A landscape with many valleys, sampled at points; each row gives a point and its height.
From any point a ball takes the steepest step (drop divided by distance) to one of its 2 nearest points. It stops when none of these is lower. Distance is the straight distance between rows; heights are no part of it.
k980: 140 143 151 118 133 138 108 106 89 171 117 88 131 163 92 128 128 143 112
 119 135 143  height 79.4
k402: 156 108 114 113 137 121 117 138 140 127 187 135 95 125 134 111 125 78
 118 154 130 133  height 52.1
k270: 115 131 150 115 133 142 132 105 135 112 130 162 174 106 108 183 123 110
 175 124 149 126  height 46.5
k505: 149 117 132 122 126 109 129 131 124 107 139 145 149 98 108 154 118 108
 146 126 148 164  height 48.6
k799: 149 140 94 133 121 116 166 126 127 130 149 105 127 134 136 111 83 169
 123 117 50 83  height 73.7
k682: 109 100 120 116 128 148 132 84 136 90 128 87 60 102 115 95 197 113 137
 148 205 134  height 65.9
k726: 154 160 128 131 187 141 159 139 138 169 112 132 167 125 118 189 121 116
 80 145 119 111  height 63.3
k615: 173 202 116 142 159 146 122 127 134 177 102 140 169 133 144 164 122 193
 77 113 109 81  height 59.4
k648: 132 135 124 120 99 90 114 155 98 152 172 151 71 127 170 100 140 97 117
 81 115 168  height 21.9
k9: 181 157 112 134 196 127 157 121 113 144 122 95 160 118 103 174 101 104
 85 151 131 147  height 60.9
k73: 153 139 142 136 156 107 124 143 149 118 113 159 120 107 139 154 122 57
 71 149 153 178  height 65.6
k259: 119 146 125 150 120 165 129 62 118 52 90 125 126 159 106 148 154 102 157
 83 169 110  height 43.3
k776: 111 138 128 134 142 136 149 122 155 89 83 110 150 134 51 149 134 121 82
 137 142 144  height 35.1
k59: 121 138 149 116 124 101 124 150 76 95 158 145 167 186 168 122 128 97 178
 78 129 140  height 61.9
k916: 115 136 171 107 128 124 110 125 84 98 124 107 180 200 138 109 145 119
 166 99 157 146  height 64.1
k746: 76 129 163 117 77 137 77 156 154 137 136 205 115 128 145 117 141 150 144
 120 134 102  height 66.3
k106: 122 119 144 144 157 157 141 153 209 120 74 173 154 91 156 163 122 101 95
 186 125 110  height 71.6
k927: 103 120 120 141 78 107 131 157 160 131 124 164 106 97 179 94 108 185 152
 119 69 85  height 64.0
k63: 97 150 156 139 145 184 115 82 163 167 34 143 136 109 142 184 120 138 124
 142 129 106  height 36.4
k143: 144 115 129 110 117 124 114 128 121 77 151 93 116 147 208 34 126 132 155
 160 134 102  height 51.9
k638: 109 132 137 120 140 124 159 143 135 92 108 118 205 142 53 158 130 164
 106 114 129 131  height 37.2
k828: 171 82 119 97 108 109 122 115 140 89 166 117 101 75 148 100 153 105 165
 125 174 177  height 55.2
k186: 118 111 136 166 104 68 111 157 102 137 81 130 103 84 176 101 137 149 121
 121 140 189  height 72.9
k492: 150 173 80 132 145 80 180 152 108 137 156 111 130 87 104 139 122 150 121
 75 73 159  height 33.5
k472: 145 128 110 119 120 119 164 179 146 173 145 159 145 102 94 153 142 167
 74 99 89 110  height 30.8
k260: 167 125 116 154 148 141 123 129 165 120 71 128 146 126 165 125 83 152
 117 184 113 106  height 48.4
k228: 173 114 129 100 110 109 116 105 124 96 148 130 126 101 123 133 145 94
 156 106 164 185  height 51.1
k672: 75 127 121 136 162 193 156 92 176 105 89 138 171 133 105 185 123 115 146
 162 117 72  height 24.5
k328: 157 125 126 145 81 79 86 121 89 139 103 130 79 100 203 89 139 147 129 98
 129 183  height 70.0
k482: 118 124 174 132 141 143 101 112 85 195 87 74 118 167 123 113 136 126 106
 140 159 155  height 80.5
k454: 77 128 121 156 170 186 164 84 143 115 76 117 146 117 78 191 127 95 119
 118 132 84  height 31.0
k11: 143 133 135 141 117 95 126 115 68 109 101 101 161 158 190 106 116 148
 193 100 120 145  height 67.8
k292: 195 158 108 132 113 118 108 97 127 108 99 140 139 93 156 141 87 155 138
 121 124 137  height 56.3
k465: 142 94 113 146 142 143 140 143 182 136 93 123 128 88 116 128 108 146 98
 203 121 114  height 44.8
k251: 71 134 174 113 96 130 91 132 142 146 137 204 113 131 123 157 161 105 146
 91 158 138  height 67.3
k398: 184 185 123 147 160 141 106 103 135 187 67 143 138 103 157 174 111 174
 65 134 126 123  height 52.0
k858: 120 150 113 140 124 150 130 87 142 43 116 127 106 169 95 139 161 77 117
 93 163 112  height 47.4
k595: 56 115 147 131 146 166 138 101 144 125 125 141 106 121 99 172 162 41 138
 112 157 110  height 34.7
k40: 99 139 150 108 94 166 74 98 140 123 122 141 90 169 157 92 166 129 147
 136 159 98  height 68.1
k83: 145 74 126 105 130 127 137 106 116 85 156 68 158 116 118 89 140 127 186
 151 163 155  height 57.4
k791: 128 107 134 84 102 143 117 102 84 154 186 106 121 136 75 125 155 134 160
 80 138 154  height 40.6
k55: 112 140 133 98 125 147 123 115 84 180 181 114 124 139 37 153 145 144 120
 83 130 142  height 43.1
k733: 96 129 130 142 125 72 148 212 125 108 136 149 133 140 134 104 136 129
 100 96 108 149  height 75.1
k337: 134 122 149 121 111 98 98 161 95 172 163 133 70 131 136 99 155 103 91 95
 144 189  height 29.9
k58: 98 124 143 132 153 99 158 202 121 123 144 148 171 173 116 138 129 115 91
 110 117 142  height 75.8
k194: 114 118 132 149 138 97 160 166 88 165 105 94 155 138 130 129 120 170 136
 114 107 140  height 41.0
k511: 117 127 128 115 96 122 128 172 158 160 164 184 108 126 115 126 124 144
 82 97 91 107  height 27.7
k932: 122 131 153 134 135 112 141 157 106 117 86 115 196 144 101 137 122 167
 114 112 135 145  height 38.7
k517: 197 155 96 135 150 106 147 121 96 119 116 76 133 141 124 108 88 137 96
 124 105 156  height 56.2
k756: 183 149 88 153 177 88 175 154 108 123 112 92 138 127 125 140 98 115 82
 135 107 167  height 58.5
k35: 96 72 131 151 149 128 147 175 132 147 137 114 128 100 135 101 123 133
 137 190 135 117  height 46.3
k339: 214 149 106 115 138 110 122 104 118 76 114 86 140 126 111 112 104 108 98
 130 139 176  height 59.3
k152: 156 103 113 111 130 144 116 94 139 142 169 110 90 118 100 130 140 93 127
 162 149 142  height 57.6
k317: 132 113 127 121 139 163 107 109 130 139 144 106 125 180 142 107 113 130
 138 188 118 85  height 62.4
k359: 127 133 106 110 106 148 115 97 162 106 148 104 108 152 83 92 119 145 80
 155 104 103  height 39.9
k468: 117 131 112 149 136 98 158 150 113 154 128 147 135 117 172 163 115 134
 193 122 101 114  height 61.3
k84: 118 107 126 102 116 128 139 139 97 114 192 112 155 148 80 116 129 127
 152 93 114 144  height 37.4
k74: 93 112 145 126 79 134 105 165 160 155 140 193 121 115 161 117 114 183
 150 112 94 80  height 65.3
k90: 127 148 90 145 120 98 163 138 129 169 121 146 128 83 172 172 121 181 197
 118 77 99  height 62.0
k577: 84 119 134 158 114 60 137 192 128 113 99 153 124 100 170 103 141 137 135
 121 126 166  height 74.2
k753: 147 143 132 125 133 129 112 126 112 174 124 128 122 153 126 140 109 134
 105 125 119 132  height 78.2
k388: 142 133 118 133 113 95 114 140 113 131 158 142 81 149 211 91 131 102 148
 119 112 130  height 34.0
k803: 137 169 152 133 166 166 117 82 139 195 55 132 141 95 139 187 114 131 89
 142 134 122  height 42.9
k452: 132 143 142 117 97 133 105 114 114 168 143 181 127 108 122 172 116 159
 155 88 128 119  height 69.3
k652: 126 126 95 151 168 92 178 165 124 144 147 127 130 138 150 151 113 101
 155 146 94 130  height 60.0
k81: 184 146 91 160 137 105 140 125 140 115 88 122 127 121 177 126 82 143 123
 154 101 123  height 51.8
k629: 92 131 150 126 120 180 87 97 132 157 108 132 111 184 138 126 136 136 150
 157 128 83  height 65.7
k88: 138 129 91 140 135 97 187 179 128 172 146 130 131 95 99 153 136 154 106
 99 80 134  height 32.1
k372: 101 120 156 134 130 140 102 141 160 158 97 139 81 102 119 114 147 120 78
 177 159 144  height 37.3
k346: 118 130 143 112 91 113 100 156 148 139 147 161 102 122 99 114 127 143 75
 99 121 145  height 30.7
k303: 106 95 133 149 120 133 120 157 113 139 118 107 136 155 175 77 101 175
 161 159 97 84  height 50.1
k899: 164 132 131 113 117 126 88 110 131 92 122 122 106 147 221 61 137 117 142
 151 158 122  height 58.8
k881: 123 121 170 116 108 123 106 114 85 93 108 118 188 154 147 117 131 146
 200 98 155 146  height 65.4
k781: 119 94 124 110 127 150 122 89 128 132 152 73 72 126 94 105 181 105 124
 149 180 146  height 62.5
k378: 94 127 145 136 139 184 121 96 181 124 72 157 137 111 137 181 120 117 156
 163 132 96  height 30.9
k714: 137 81 136 123 160 127 143 136 108 109 166 82 142 129 141 96 142 83 149
 176 162 155  height 50.8
k137: 153 132 105 105 94 134 134 110 157 124 163 120 121 105 60 121 102 163 78
 120 92 126  height 41.1
k7: 116 142 165 116 96 115 93 126 109 148 127 188 127 118 128 165 143 119
 128 79 154 164  height 68.2
k258: 148 133 129 111 108 114 120 129 122 67 162 162 164 145 159 125 115 109
 178 102 127 125  height 58.7
k490: 102 112 97 147 127 107 147 150 126 133 133 97 104 150 187 77 111 151 180
 174 71 88  height 48.1
k507: 168 164 94 128 129 135 139 103 109 138 157 116 146 118 150 132 84 175
 163 110 76 74  height 72.3
k761: 174 154 127 133 138 104 112 129 129 104 105 126 127 140 131 123 117 90
 81 144 149 173  height 62.6
k532: 108 152 134 111 132 140 132 118 116 171 151 137 147 111 41 182 141 162
 117 87 134 131  height 44.3
k796: 178 131 138 124 89 107 78 93 122 112 100 121 95 120 186 80 132 136 119
 130 160 158  height 65.0
k975: 164 148 100 115 129 113 160 132 92 135 186 102 128 99 73 117 103 150 108
 69 84 157  height 35.3
k355: 125 114 92 149 100 96 162 158 161 161 100 143 108 80 164 133 126 181 150
 132 75 108  height 62.7
k844: 82 133 142 115 143 150 140 96 123 113 140 140 142 138 83 183 157 75 157
 105 155 120  height 42.7
k986: 82 90 142 112 121 136 120 158 104 151 186 129 143 166 111 104 134 134
 150 135 118 111  height 33.3
k484: 86 125 131 147 122 145 127 120 162 87 97 132 122 117 68 141 146 121 111
 141 153 131  height 33.0
k678: 77 129 146 158 149 188 136 71 116 142 66 105 123 142 96 170 137 111 134
 115 137 92  height 35.2
k181: 96 106 144 163 112 109 127 169 94 163 73 98 148 147 166 96 110 199 163
 125 105 122  height 44.6
k385: 124 113 107 143 155 101 154 178 130 149 169 138 93 141 156 120 116 87
 117 156 104 129  height 57.5
k432: 98 61 140 128 149 127 143 162 94 162 176 92 116 112 127 93 148 114 155
 174 152 141  height 41.5
k297: 113 152 119 110 121 129 119 120 154 41 149 134 137 166 91 111 144 83 115
 125 150 131  height 51.5
k691: 160 132 99 111 129 126 126 132 145 114 188 116 99 149 112 88 103 107 73
 152 98 117  height 45.7
k435: 133 144 140 128 154 113 142 169 106 156 140 144 144 152 107 154 121 115
 84 100 125 154  height 76.8
k598: 160 163 110 117 108 131 121 107 112 136 162 163 148 95 149 157 94 162
 188 92 107 87  height 70.7
k139: 141 94 119 106 124 152 134 76 117 81 133 65 165 131 86 123 138 137 185
 147 162 136  height 59.6
k688: 95 114 140 171 126 188 128 71 108 92 85 120 107 142 115 150 152 98 140
 83 168 92  height 39.3
k302: 80 123 131 121 119 153 142 110 134 135 153 154 128 117 42 188 154 120
 141 101 141 117  height 45.8
k220: 137 124 145 150 156 118 139 156 188 119 69 164 147 92 155 153 122 99 67
 162 140 156  height 69.0
k793: 167 137 100 108 116 136 146 95 109 137 202 91 132 112 67 109 95 154 103
 108 77 123  height 38.1
k736: 112 121 114 124 110 150 115 111 167 74 114 118 121 124 86 90 127 147 107
 170 132 112  height 36.0
k72: 112 125 143 101 118 126 113 136 138 56 170 158 149 146 141 105 153 87
 164 129 167 129  height 55.1
k619: 170 153 118 142 174 156 151 134 145 175 104 133 151 146 143 164 106 148
 83 157 98 84  height 63.9
k588: 123 150 142 92 87 149 75 77 151 69 121 147 101 163 173 91 167 125 159
 106 168 111  height 69.9
k445: 138 102 128 92 116 149 107 108 130 99 169 95 127 162 153 63 134 130 160
 157 136 102  height 57.8
k949: 70 112 139 129 144 175 119 103 164 131 148 153 85 112 120 153 173 60 139
 160 163 98  height 15.2
k705: 106 129 137 118 114 121 109 164 149 140 140 143 82 115 93 93 145 126 66
 152 147 142  height 33.8
k87: 132 93 138 153 150 120 136 162 152 159 102 117 112 83 124 113 115 129 89
 188 140 147  height 41.8
k694: 124 121 110 140 131 102 133 142 114 125 148 110 104 160 208 92 123 107
 186 150 100 106  height 42.6

Call two points neighbours if one is among the 2 nearest of the other. Go from one point of each pair to the other, from neighbour to neighbour, staying as low as possible. Name the highest point that can't be avoided.
k511 and k986 => k35
k484 and k511 => k137
k432 and k949 => k302
k648 and k511 => k346
k672 and k517 => k619

Write out the way that a ball takes from each point below.
k980 => k753 k435 k58 k733 k577 k186 k328 k796 k899 k143
k482 => k753 k435 k58 k733 k577 k186 k328 k796 k899 k143
k828 => k228 k505 k270 k844 k595 k949
